A landscape with many peaks, sampled at points; each row gives a point and its height.
From any point a climber steps to the highest of the 2 points nearest to it. It stops when none of these is higher. Distance is the straight distance between rows; heights are no part of it.
K_485 h=72.2: [  8 -11  47  14   6  12  30  10  18  35   2   7  20  18 -70  12   7 -10
  11  -5   2  22  27  -1   8   5 -26   2   9  23 -15 -13  19   3  -4 -17
  -8   9 -11   1  -9  22  21 -12   1  38 -20]
K_815 h=45.1: [ 29  15  16   1   5  -5 -21  -9   1  -3 -12 -10  -1  -8  51  -1  -4 -11
 -10   8   5   5  -6  -8  -9 -14  -7 -26 -30  -7  15 -18  10 -27  21 -44
 -35 -21  29  33  -2 -13  -8  11   9   1  -1]
K_506 h=48.3: [ 30  -7   7  18 -10 -29 -31 -15  19   6 -13  -5  11 -11  18  -5   4 -24
 -28   8   2  -7  -5  10  -3   7  -5 -39 -19 -16   6 -19  -1 -37  11 -42
 -22  -6  30  32   0   0 -14   2  -9  -7  16]
K_204 h=22.6: [-23  -2  20  10  15 -26   0  30   8  -2  -9  21   4 -23 -14  -6  25  -4
  24  -1 -15 -16  10  21  11   7  16 -10   0  -8   7  24 -21   9  -9  36
  17  35   9 -33   2  -7 -14 -16  -8  -2 -18]
K_313 h=55.1: [ -1 -11 -33   4   0 -16  -4  -4  -9 -10 -29  -2 -14 -10  21 -20  19  11
 -22   5 -19 -28  -6 -10  13  -2  29  13   4 -13  -7  21 -31  28  -7  25
  25  13   1 -13   8   4   3   4 -36 -15   6]
K_667 h=61.8: [-12  16  41  19  15   6   9 -11  -2  42   1   2  17  26 -17   8   0 -31
  16  -5   6  44  12   6   1 -21  11 -10   9 -14 -10   4  28  -9  12   1
   2 -10   7   0  -6 -14   7  -8  25  25  -3]
K_729 h=47.0: [ 31  28  -4 -12 -23  -2 -13   8  -4 -26 -11 -41 -38 -25  51 -15  14  51
  -9  11 -16 -18  -7 -38  -7 -32  -9 -19  11 -23   5   6 -34 -13  25   9
 -29 -18   4  -8   2 -17  -1  13  19 -34  17]
K_540 h=53.2: [-25  -9   6   3  13  -2   2 -20 -38   0  -8  15   9  33 -18   9 -15   2
  13   1  14  50   8  27 -11 -11  16   5   8  -1 -10  -3   2  12   7  20
  11   8 -20   0 -10 -13 -25   4  18  21  -9]
K_747 h=56.5: [  1   0 -16 -43 -18 -13 -23  -1 -17 -18  23  15   2 -13  -7  -1 -12  -9
  10  -6  21 -26   5  18 -14   6 -14  33  -7  22  22 -15 -20   6 -20  24
 -33  24  18 -11  22   1 -24  21  -1 -35 -13]
K_890 h=61.1: [ -5  -2   2   8 -10  17  31 -10  42   7  16  -7 -11  25 -84  24   5 -19
  20  -1  16  13  45  16   1  11  -8 -16  42  13   3 -36  14  19  -5 -11
  15   5 -15  21  14  12  17 -14   1  17  21]
K_139 h=6.1: [  2  17 -29 -42 -25  10   9   6  35 -11  44  -1  -6  17 -24  12   2 -29
   6  19  43 -11  10  14 -35  26   0  16  -2  32   5  -9  13  -8 -34 -11
   3   5  37 -23  26  12  14  41   4 -50  13]
K_977 h=63.3: [ 17 -21  33  49   1  13  16  -5  23  22 -18 -23   1   8  -8 -39   1  13
 -30  13 -25   9 -12 -31  37  17   1 -24 -11 -19 -40  13  18 -39   5 -26
  11 -19 -20  21 -11  26  13 -19  -5 -19  14]
K_419 h=56.9: [ -9  -5 -19  19 -21 -22   1  -3   1 -29  31  35   3  -7 -34   7  15  -8
   3   1   6 -14  20  38   2  35 -20  -7  12  16  24 -23 -16   7  -7 -20
   5  27 -10  24 -10 -10   2  -2  -4   3   0]
K_652 h=47.4: [ -9   6 -10 -29  -2  -6  -8 -27 -65  30   9  -8   6  26 -25  12  -4  -8
  14   4  17  37   1  10 -44 -16  22  41  24   3  13 -16  28  25  -2  36
  -2  -5   1   9  48   4 -21  22  26  -8   1]
K_297 h=47.5: [-23 -19  10   5  21  -9   8   1   1  11 -15  -8  12  -1  -7  -7  -3  39
 -13 -11  -5  14  -6  -2  19 -13  18 -22  -9 -24  -9   0 -16 -20   2   6
  27  21 -25 -10 -25  -1  -8 -29 -10  23   0]
K_830 h=50.6: [ 21  -9   3  37 -28 -38 -18 -16  27  -3 -14  -9  -5   0  13 -18   5  -8
 -40  27   2  -9  -7   9   6  13  -3 -48  -6 -25  -3 -19   1 -37  17 -32
   6   3   1  33  -2   3  -6  -2  -4 -14  31]
K_797 h=33.5: [  6  -8  17 -24   3   5  11  34  15   1  39   7   0 -26 -15   7   2 -17
  13 -21  -3 -30  11  20  13  13 -61  21  -9  16  16 -10  -9   0 -25   6
 -26  21  -7 -15 -11  -1  -2 -27  -3  12 -26]
K_874 h=61.9: [-21  -8 -27 -22  -9  18  20 -10 -26  10  43 -13 -12   8 -24  16 -19  -7
   9 -17  15  18 -13  16 -17  -3 -21  28  10  33  15 -14  -1   0 -17   7
   2 -16  -9  14   2  -7 -20  15  11  14  20]
K_757 h=62.4: [ 38  14  20  23 -23 -12  -5   3  13 -12  -5 -44 -19 -18  45 -21   9  31
 -27  14   0 -28  -2 -38  15   2 -18 -23  -8 -18  -6   6   1 -32  15 -10
  -5 -20 -15  -1 -16  -9  15  -1   7 -37  20]
K_656 h=42.0: [-28 -25  -2 -21  13  -5   4   5 -21   8 -12  21  11   0  -3  24  -4  24
 -12 -15 -10  16 -14   9  -1 -11   4  -3  -7   0   3 -15 -19  -2  -2   5
  14  21 -19   0 -24   6 -13 -22  -8  42 -10]
K_873 h=62.0: [-11 -19 -14  11  -9  -9  -8  -4  13 -10  11  34  11   9 -31  17   6 -25
   2   9  16   4  18  28   6  32  -2   2   3   1   9 -19  -6   8  -3 -12
  29  21   0   7  -5   3  14  -8   8   5  -5]
K_343 h=43.1: [  3 -19   2  20  14   1  12  -9 -11 -13  -7  11  17  16 -13 -19  19  16
 -21 -13 -16  -7   7  -4  29  15 -24   1  -9  23 -13   9 -14   8  -8 -18
  17  33 -35   3 -29  15  11  -6 -24  37 -12]
K_253 h=55.6: [ 46  38  16  16 -32  10  -7  16   5 -36   8 -50 -22 -29  54 -13  20  35
 -17  21  -4 -17   9 -40  -5 -15 -28 -21  17 -19   5  -7   2 -14  22  -7
 -14 -24  -3  -6  -6 -25  23   3  24 -39  14]
K_620 h=50.7: [-18  11  15 -17   3  -9 -15  -3 -49  31  14  -6  16  20 -42  18   0 -11
  27   1  10  10  14  21 -37 -20  26  42  22  11  10 -12  17  25 -10  54
 -13  14 -13 -11  39   6 -17   9  15 -20 -16]
K_424 h=54.0: [  2 -17 -54 -33 -15 -14 -16 -18 -31  -3  -4  20 -11 -20  21   0  -1  19
  -5   9  -8 -33 -16 -15 -14  11  12  40  14   5   6  -9 -24  32   5  20
 -21  25  11   1  19   5  -9   2 -18  -9  -3]
K_843 h=34.0: [ 22  22   5  -6 -11  -7 -18   5  21 -17  -8  -3   2  -9  36 -10   4 -12
  15  12   0  -8 -14   2   3 -22  18   6 -13 -17   6  28 -13 -15  -9  20
 -11  -1  35 -22  16  -7  -1  26   1 -30   2]
K_593 h=56.4: [ -4  -4 -20  25  -7 -18  -5  -7  22 -12 -19  -7  -2  13  11 -11  10  -5
 -30  26   1   3  -1   9   9   8  29 -18   5 -30 -13   9   3   1   3  -7
  56  -9  -7   3   8  -9  11   1  -8  -4  33]
K_724 h=28.0: [  1   2 -14  20 -15  -1  17  -8  -7  -3  13   9   3  -3  -8   0  25  -1
  -5 -13  -7 -17   3  11   7  22 -14   9  15  22  15  23 -16  29 -16   0
  22   4  -7  -8  -7  -3  28  16 -28  11   6]
K_510 h=60.4: [  9   0 -29  24   8   8  -4  -1  29   0 -13  11   6  16 -14   9  20 -18
 -15  28  -5  -1  23   4   2  18  35  -3   5 -14   6  10   9  34  -8 -10
  57  -1 -15  -2  17  11  30  -5  -4 -14  20]
K_625 h=30.7: [-25   2  -3 -12  18  -4   8  19 -53   5  14  26   4  -2   5  16 -18  28
  22  -2 -16   6 -34   4 -40  -8  14  26  13   7  19   7 -17  16  18  30
 -38   8 -24  -9  -1  -7 -31 -14  22  18 -18]
K_831 h=44.8: [  0   2 -32  -5   6 -12   0  -3 -15   0 -28   0 -13 -16  23   2   9  18
 -23 -13 -17  -6 -20 -14   8 -23  20  16   4 -16 -13  16 -14  -3   4  20
  30 -30  -8 -12   3   4   7   6 -36   4   9]
K_666 h=8.0: [ -2  28 -17 -36 -28   1  -3   2   8 -24  27   7   8   9   6  15  23 -25
  16  28  26  11   1  22 -45  12  17   5   1  13  -2  11  15 -12 -26  -4
   3  16  60 -32  25   9  20  46   6 -54 -10]
K_684 h=57.5: [ 29  -9   5 -31  19   6 -10  13   7  16 -31 -10   3  12   0   0  -1 -16
 -14   2  -6  -7   1  -9  20 -24  -1  14 -16   1 -20   6  -8   7  -5   8
  13   4  -2 -24   4  16  14   6 -23  13 -10]
K_54 h=12.4: [ 11  23   6  -6   0 -16 -12   0   8   1 -16 -39  -6  18  13  -2  -7   4
 -22  30   9  31  -5  10 -12 -10  11 -19  15 -23 -30  -2  17 -13   4  21
  32 -15  11 -18   8  -8 -16   8  13 -21  26]
K_244 h=54.7: [-12  -7   9  32  22  42  13   5  -5   0 -14  11  17 -11  18  -3 -10  -9
  11   9 -11   7  -5 -35  36   8  -7  -5 -14   7 -10  -1  30  -1   5 -33
  -5 -27  -9  41 -15  31  14 -13   1  35 -24]
K_126 h=65.2: [ -9  -6 -27  50  -1  14  10  -9  10  -8  -5  28  11  34 -41   1  23 -11
  -6  25 -11  13  33  11   9  17  21  -8  23  -8  17   2 -17  40   8  -4
  54  12 -39  10  -2   2  28 -19   3   7  13]
K_444 h=34.4: [ -1  -7 -20  40 -11  -7  -2 -19  -2 -30  -3  25   5  17   3 -14  15  -4
 -22  -1  -6 -16   1  12  15  24 -10  -4   6  14  14  10 -12  20  -5 -20
  15  17 -15   8 -23   1  19  10 -19  18  13]
K_348 h=44.2: [  7   3 -12 -29  -1  -3 -23  -2 -15 -16  -4  14   9  -1   4  -9 -15  -9
  16  14  13 -17   6  21 -15  -4  17  33   4  10  -4  12 -14  23 -13  40
 -15  27  26 -27  23   0 -22  20   4 -33  -8]
K_437 h=70.8: [-13 -25  -9  39  -9   6   3  -1  30   9 -14  38  22  31 -51  -5  14 -22
  -6  26  -7   6  19   0  25  23   3 -14  13  -9   3   0 -11  21   0 -22
  48  27 -14  15   1  21  52 -26  -4  19   5]
K_907 h=44.0: [-12  14   6   7  -2  27   3  21   4 -11 -17 -22 -26 -17  45 -14 -11  25
   3   6  -2 -23  -7 -40  31 -30  17  -9  -1 -28  -1  21   9  -6  16   4
 -10 -45 -13   2  -3  -7  15 -15  -4  -5  -4]
K_58 h=48.6: [-24 -12 -25 -14  -5 -13  18   7 -10 -27  59   6 -11 -22 -40   6 -18  12
  19  -4  16 -13  17  35 -21  28  -5   3   8  45   9 -23   0  10 -28  20
 -28  13  -8  12  25 -19 -39  -5   8 -31   0]
K_739 h=7.9: [  2  -1  21   1  -3  25  16  -1  -3  12  34  19  10   4  -3   0 -22 -31
  27 -13  24   7   0   6  -1   3 -32  18 -21  29   8 -10  19  -8   0 -26
 -16  -9   9  23 -17  -8  10  13  21  20 -16]
K_61 h=3.7: [ 10   1 -10 -40 -25  -4  -4  11  31  -8  33   9   1   0 -16  13  -2 -30
  -1 -13  26 -28  16  24 -12  30 -22   9 -10  17  12 -13   8  -8 -23 -23
 -17  22  35 -14  19  11  12  29  -9 -32   4]
K_467 h=66.2: [-12   3  54  18  23   1  14  12  10  38  -7   8  25  12 -47  17  10 -14
  17  -8  -5  24  16  15   1   0   9 -18  -1  -6 -12  11  23  -1   3  -2
   4   9  -9 -23  -5  -6  13 -22   9  28 -16]
K_882 h=12.6: [  2  15  28  21  17  17   3   9  -2  -5   0  10  15   8  14  -5 -14 -13
  20  -9  11  -2   6  -3   6   0   4   2 -14  -2  -4  17  14  10   2  -2
 -14  -3   5 -20 -18 -11   8  10   8   7 -13]
K_331 h=11.3: [  8  32  -6 -17  -1  -5 -23  15  24   0 -12 -30  -3   9   7  -3   2 -14
   4  25  12  19   2  15 -21 -12  29 -10  16 -18 -21   9  20  -6 -10  36
  19   1  31 -36  25  -1  -8  12   0 -39  16]
K_847 h=15.7: [  7  14  37  27  11   6  -5  17  31  -2 -11  -4   4 -11  19 -20  -8  -8
  25 -17   1 -31  10  -7  23   7   8 -16 -12 -18  -2  35   2  -7  -3   0
 -19  13  18 -34  -7 -18   9  -7   1 -16 -14]
K_939 h=32.0: [-20  -6 -29 -32  -5  -3 -15 -21 -30  -6   7  30 -15  -4  13  15 -17  30
  -7 -27 -11   6 -27  -5 -22  12 -24  22  14  21   8 -17 -22  17  22 -11
 -25   3 -11  21 -23   9 -27   7   7  25   1]
K_780 h=3.5: [ 13  -4   2  -4 -20 -12 -10 -11  17   3  31  12  10  -3  -1  11   4 -43
  -5  -8  26 -16   0  22 -13  24 -31   6 -24  24  22 -17   8 -13 -19 -40
 -20   7  31  13  -3   6  17  25  -1 -10  -3]
K_769 h=18.9: [ -8  13  29  25   5  -8 -11   6  18   5 -13  -8   1  -5   8 -19   7  -3
  23  -8  -1 -24  17   8  15  -7  18  -7   6 -23  -9  36 -15  -4  -6  32
   8  26  12 -46  -3 -23 -10  -1  -2 -28  -2]
K_178 h=38.7: [ -6  -3   4 -23  -6  -2  12  27  20  -4  52   4  -3 -20 -26  -2 -11 -15
  19 -37  17 -28  12  27  -9  14 -37  15  -6  32  18  -5  -7 -10 -23   9
 -36  11   4 -12  11  -8 -10  -3  -3 -11  -6]
K_636 h=13.7: [ 26  17  -2   4  -5  -1   5  -1  -1  -1 -25 -40 -20  21  13  -8  11  19
 -35  20 -11  47  -3 -16  -4 -19  -3 -27  12 -18 -41  -1  10 -19  20  -1
  40 -26 -14   3  -2 -12 -12   4   6  -7  32]
K_284 h=39.6: [  1  13 -24  -4   0 -12   3 -13 -14  -6  -3   0 -17 -17  30  -3   9   1
 -18  -7   0  16 -37  -6  -3 -17  12   6  -7 -17  -7   4   9 -16  12  -6
  28 -48   9   9   1  -7   8  12 -10   6  19]
K_878 h=18.4: [-14  -8  10 -23  12 -22 -23  -6  -1  15 -16   5  -5 -20  35   8 -16  17
 -10 -27  -4  -3 -20  -5   3 -15  -4 -23 -20 -17  22 -19  -9 -42  25 -23
 -25  -8  -6  30 -18   7 -23 -22   6  10  -1]
K_680 h=38.6: [ -4  -1 -39 -20  -4 -14 -17 -30 -27  -9 -16  28  -6 -16  30   8   0  30
 -16 -27 -17 -23 -21 -14 -24  10  -2  18  20  11   9  -9 -29  25  23 -13
 -33   9   0   4 -10  -2 -19  10 -16   8  -1]
K_901 h=39.3: [ 16  13  -3 -26  -1  17 -17  16 -13 -20 -24 -31 -33  -8  46 -12 -12  52
  -3   6 -27   3 -29 -42 -15 -23  11  -2   1 -19 -14  16 -20   0  38  17
 -17 -30 -11  -7   6 -13 -18   9   5 -12  12]
K_903 h=57.8: [ -5   4   3  -7   1  -1  21 -17  22   9  27 -13 -12  15 -82  25   9 -12
  27  -4  22  13  51  17 -16   7  24   0  36  18  12 -35  23  34  -4   9
   8   5 -11  10  28   8   7  -2  12  -7  19]
K_317 h=42.8: [ 21   7  18  28  -4 -12   5  17  46  23 -19  -8  -1  -6  12 -20   7 -15
 -13   8 -12 -18 -10 -22  10  14   4 -10  -7 -18 -16  34  18 -24   1  -5
  13 -15  22 -19   7   0  28   6 -16 -23  14]
K_566 h=58.0: [ -3 -21  20  42   7   2  18 -10   9  25 -29 -10  17  17 -20 -19   8  13
 -19   1 -25  18  -5 -31  42  -5   2 -26 -11 -14 -31   9   9 -35   3 -17
  17  -5 -22  22 -18  25  16 -31 -12  13  -3]
K_796 h=37.3: [-28 -11 -11 -23   3   4   6  -4 -31   0  14  28  -5  -7  -9  19  -9  16
  -8 -18 -12  24 -17   6  -4   2 -27  17  11  14  10 -24 -17   4   5  -4
  -3   8 -22  20 -28  10 -14 -18  12  39 -11]
K_305 h=49.8: [  2  -4  -5  -3  12  -8 -14  -1  -7  -9 -20   9  15   4  -9  -6  -2   1
  12  13  10 -13  25  14  -2  12  21  17  12   3 -18  19  -4  37  -9  34
  12  42   3 -41   8 -15 -11   5  -9 -24 -12]
K_203 h=49.5: [ -7   1   8  13  17  38   9  13   7   8 -13  -9   4 -17  42  -7 -15  -2
   2   5  -4 -17 -13 -34  24 -12   8 -14 -16 -19 -10   6  31  -6   9 -16
  -7 -42  -4  25  -5  10  18  -4  -5  16  -9]
K_822 h=44.5: [-14   6  -3 -10 -20 -10  13   5   8 -25  57   5  -2 -17 -28   8  -6   0
  32 -27  32 -18  12  22 -28  14  -5  13   2  43  14   7   7  -1 -33  25
 -31   9  20 -23  35 -20 -21  14   3 -41  -4]
K_477 h=26.1: [  5   7  -8 -15  18  29 -13  -1 -13 -30 -25  -7  -8 -19  55 -16 -11  20
   0 -23 -16 -27  -7 -38  11 -23  -3  12 -11  -2  10  20 -21  23  10 -11
 -39  -2  -9  11  -6   4   1   2 -12  13 -26]
K_543 h=53.3: [  2  -8   4  22 -11 -28 -10  -9  22  -9 -14 -14 -14  -2  22 -10   5   7
 -32   9   4 -17  -4   0  13  15   8 -28  -9 -21  -4  -1   4 -23  10 -11
  29  -4  -1   0 -15  -2  -5  -4 -15 -21  22]
K_690 h=27.8: [-16   4 -11 -14  23  45  -8  10 -30 -29 -25  -2 -14  15  44  -4 -25  25
  19 -11 -17 -11 -16 -34  -7 -22  11   5   3  -7  16  19  -4  36  19  -1
 -26 -27 -20   6  -8  -2  -9   5   5  23 -16]
K_146 h=68.8: [ 44 -11  29  43 -19  -2   8  12  27  14  -2 -38  -7 -20  13 -26   6  18
 -30  30 -15 -13 -13 -41  20  20 -17 -25  -5 -16 -27  15  17 -24  15 -22
   5 -23 -22   6 -10  16  20  -5  -2 -50  14]
K_524 h=35.8: [ -2   6 -16   0   5  24  -7   4  -1 -24 -21 -11 -31 -24  51 -17  -1  28
  11 -19 -19 -28 -14 -44  30 -33  23  -4   5 -23   7  20 -37  10  15  10
 -30 -20  -5   4   2  -4  -1 -11  -9   1 -14]
K_387 h=16.8: [  6 -10  18  -5  -3  -3 -14  -2   4  12 -15 -19 -24 -12  26  -9 -18  33
 -18   0  -2  -4 -17 -27  19  -2  -7 -32 -15 -24   2 -19   2 -39  32 -39
 -12 -21 -12  35 -31   0 -13 -26   9  -5   6]
K_200 h=35.1: [ 17  -6  11 -39  10  -4 -28  14  -1 -11 -17  -3   4  -1  26 -11 -18 -13
  14  10   7  -3  -6   5   5 -24  11  14 -22 -12  -8  19 -17   0 -10  23
 -21  24  18 -21  10   2 -20  17   1  -8  -9]
K_861 h=57.4: [-25  -1 -23  -1  -8  12  28   0  47   4  34  -5 -19  22 -71  17  -9 -32
   9 -20  11  23  37  18  -3  -4 -12 -20  19  25  -6 -36   8  -1 -21  -5
  11 -18  12  26  34   1  -8 -18  -2  19  17]
K_759 h=25.5: [-36  -6 -14  -2  15 -33   9  20 -21   2   1  28  -6 -37 -11   9  27  13
  16  11 -17  -7   1  26  -8  13  26   5   0  -1  24  -6 -23  12  -6  32
  16  30   0  -9   5  -3 -26 -17 -11   1 -11]
K_731 h=5.8: [  5  16  16 -16 -13   8   3  -5  -5   1  39  15  15   2  15  11  -9 -34
  22 -17  29  -1   1   7 -16   4 -25  17 -28  26  25  -8  16  -9  -7 -29
 -32  -6  31   5  -3 -12  11  29  19 -19 -19]
K_708 h=73.1: [-15  -6 -36 -26 -21  -4   5 -13 -26  -9  29  10  -4 -13   3  16 -14  -2
   2 -18  19 -12 -10  23 -15  15 -13  29   3  28  15 -14 -14   5 -16   6
 -18  -1  13  12   2  -4 -15  14   4  -9   3]
K_234 h=10.0: [ 17   8  13  16   1  35  11 -11  -8  -1  13   4   9  19  21  -4 -17 -16
   5  -2   7  19   0  -7   2  -2 -22  11 -18  25  -7   9  21   6   2 -28
  -1 -15   6   8 -26  -7  11  24   7  27  -5]
K_339 h=51.9: [ -2 -12  12  28  27  12  18  12  -7   2 -13  11  24  -3  -6 -19  16  17
  -2 -11 -38 -12   3 -27  42   9 -22  -8 -26  11 -10   6  -3  -4 -12 -29
  -6  22 -30   9 -26  25  15 -25 -20  36 -23]
K_842 h=52.5: [-19 -39  12  18  10  -4  11  -4  -4  20 -27   6  19  21 -32   6  10  13
 -19  -6 -10  29   5 -11  34 -19  15 -35  -5 -18 -24  -9  -3 -25  -3  -4
  28   8 -16  10 -14  16  11 -39 -13  33  -3]
K_865 h=57.6: [-13   6  35   1  23  -3  -4 -16 -12  26 -19 -21   8  26 -12  10 -11  -8
  -2  -5  10  42   8  11  -5 -25  22 -17  10 -21 -11   6  18  -6   4  14
  18   0 -13  -6  -3 -11 -18  -9  21  11   4]
K_13 h=34.1: [  9  15 -11  -3   7  21  -9 -18 -34 -25 -18  -3  -9  -4  59  -7 -20  22
  12  -9  -6   1 -24 -30 -23  -8   5   4  -4  -3  14  15   2  18  25  -8
 -27 -31  12  -4 -11 -23 -14  25  16   9   2]
K_621 h=56.1: [-21  -3 -14 -16 -11  14  32  -6  12  10  36 -14  -7   2 -54  10 -15 -16
  -1 -26   8   9   9  23  -5  -7 -27   5  14  30   1 -23   5  -4 -24   7
   7 -14 -11  22  10   2 -20  -8  -3  27  20]
K_784 h=24.3: [  8 -13   8 -27  10  -1 -26   5   3   7   3   9  11 -11  21   5  -6 -30
   0 -16   3 -18  -5   7   7  -5 -30  19 -35   3  15 -12 -10  -5  -9 -10
 -21   6   9   5 -10  11  -1   1  -6   7 -18]
K_329 h=54.6: [-11  10  -2  -6   3   0   4 -18 -20  20  24  -9   5   7 -55  33   6  -8
  24   8  13  16  40  22 -26   7  31  18  32   9  18 -28  33  42 -10  34
   9   9  -8  -4  33   6   0  -4  18 -16   1]
K_604 h=33.6: [-26  -6   3 -20  14  11  15   7 -46   9  16  20  -5  19 -20  24 -15  25
  16  -9  -9  32 -16   3 -36 -13  -6  28  19  27  10  -5 -11  13  10  20
 -14  -2 -32  13 -18  -6 -23 -12  22  41 -10]
K_378 h=40.0: [ 21  25   3 -13  -4   8 -12 -10 -21 -29  -6  -2   2  -5  54   5  -2  -2
   7  -2  11   2 -12  -3 -28  -9   0  -7 -21  -6  22   3  -4   1  10 -20
 -27 -12  28   8  -3 -23 -11  37  16   4  -9]
K_966 h=15.3: [ 21  -5  12  14  -1  -2   2  -1   3   4 -26 -19 -14  10  22 -11 -15  21
 -28  12  -3  25 -23 -26  16 -17  -3 -23 -14 -20 -30   0   3 -37  29 -15
  19 -29  -9  23 -24   2  -7  -7  13   7  12]
K_229 h=9.7: [  3  34 -20 -29 -10  -1 -10  -1   9  -3   6  -3   9  12   4   5  22 -22
  13  32  11  13  -5  19 -28  -7  25  10   9  -7  -4  19  20  -7 -22  28
   9  -5  52 -39  29  12   4  32   5 -44  -8]
K_199 h=42.1: [ -7   1  12  -5  11  -3   4   1   1  15 -31 -40  -8   9   7 -10  -1  38
 -34  -7  -6   4  -1 -21  22 -15  16 -13  -1 -20 -24  11  -3 -20   1   9
  26 -12 -27 -18 -16  -6   2 -18  -2 -17   9]
K_445 h=59.3: [ -7   0  -8  -7   9  -1 -10 -15 -25   7 -21  -6  15  14  11   0 -16  11
   4   6   4   9  -7  12  -5  -9  19  13   0  -3 -13  10  -4  20   1  31
   6   8 -11 -29  -4 -14 -20  11  -5   1   0]
K_555 h=66.1: [-14 -30  10  43  -7 -11  -2  -6  35  -4  -3  43  18  23 -41 -11   9 -24
   2  22   2  -5  14  22  20  32  -6 -24  -2  -2  -5  -1   0   5   4 -24
  19  36   1   8  -7   1  23 -16   1  18  -8]
K_938 h=27.9: [-31  -5 -29   3   8 -26   2   6 -59   3  17  26  -3 -14  -4  14   7  30
  18  17 -13   8 -11  27 -36  17  25  20  19   7  15 -11  -7  16   6  36
  -8  16  -4 -12   9 -11 -30  -7  15   5 -12]
K_710 h=66.0: [  8  -5  26  10  -7  13  35   3  28  21   8  -7  -5  21 -92  15   9  -7
   2 -14  -5  10  33   5  13   1 -33 -19  24  29  -4 -23   5  10 -12  -6
  10  10 -27   7   2  17  17 -12  -9  47   5]
K_563 h=39.1: [ 19  25  17   4 -10  -9  -2  21  38   1   4 -13  -7 -22  40  -7  12 -25
   7   7   0  -1 -23 -12  -4  -8   3 -10 -22 -17  -1  17  22 -30   6   2
  -1 -31  47 -11  13   1  25  17  -2 -23  11]
K_169 h=28.8: [ 13 -26  20 -10  12  -1 -12  20  19  19  16  14  20 -28  -1   4   8 -37
  12 -26  -2 -29  -4   5  14  15 -49  21 -14   0  19 -10   4  -3 -11 -20
 -31  10  15  -2  -7  12  16 -22  -9  12 -30]
K_533 h=37.1: [ 21  26  -9  19  -8  -1  21 -19   5 -10  11 -19   2 -12  39 -17  11  -7
 -11   9   2  27 -29 -14  -6  -9   9 -14  -5 -21 -14  25  20 -24   7 -29
  13 -55  31  13  -3 -13  19  10   4   8  21]
K_32 h=70.6: [ 23   6  10 -25  13  10 -15   0 -11  15 -21 -20   3  21  11   3  -6 -11
  -4   8  -1  24  -7   2 -17 -32   9  16   0   4 -15  10  16  10   0  16
  13  -7   6 -19   8  -4  -3  33  -1   4   0]
K_516 h=51.8: [-13 -12 -39   0 -16 -15  13  -2   5 -39  38  16 -15 -21 -39  20  -4   8
  13   6  10 -11  27  40 -10  36 -10  -4  15  30  16 -40 -24  13 -13  -3
 -17  23 -14  35   7 -13 -31 -25  13  -9  14]
K_546 h=71.0: [  0 -19 -54  -8  -8 -12 -14 -13 -26   6 -28   0 -10 -10  19  -4   4  27
  -8  20 -17 -28 -15 -24   0  -8  27  37  18  -8 -15   7 -23  34   6  34
   0   8   7 -19  29   1   0   3 -26  -6  -2]
K_738 h=20.6: [-13  -9  11 -30  24  -8 -24  12  -2  14  -9  12   0 -17  33   2 -14  -8
   2 -13  -3  -2 -26   6   6 -15 -10   2 -37 -18  20  -6 -16 -20   6   2
 -14   0   7  15  -7   5 -12 -16  13  14 -13]
K_428 h=48.5: [ 10 -15  19   8  13   0  -1  10  23  28 -29  -9  13   6  -6  -5   7 -15
 -23  -4 -10  -6   3 -10  18   3   8  -9 -10 -14 -20  14  10  -8 -15   0
  25   2  -2 -20   3  18  26  -9 -31   7  -1]
K_957 h=62.2: [ 12  -4  20  32  19  31  26   8  -2  13   3   4  23   1 -21   3   2   2
  13  -7 -20  14   7 -27  39   9 -40   7  -2  28  -8  -1  20  -6  -5 -25
  -2  -7 -26  22 -24  27  25 -17  -4  47 -18]

Call two points neighbours if one is among the 2 nearest of the other. Go from one point of each pair to the other, from neighbour to neighbour, staying as high as possible. Name the lowest point that can't be avoided.
K_32 and K_485 | K_540
K_146 and K_546 | K_939
K_485 and K_708 | K_621
K_546 and K_708 | K_533

Where does a climber stop that starts at each point below?
K_620 | K_485
K_769 | K_146
K_843 | K_32
K_796 | K_146
K_652 | K_485
K_229 | K_437
K_477 | K_957
K_690 | K_437
K_878 | K_437
K_780 | K_146
K_199 | K_146
K_822 | K_437
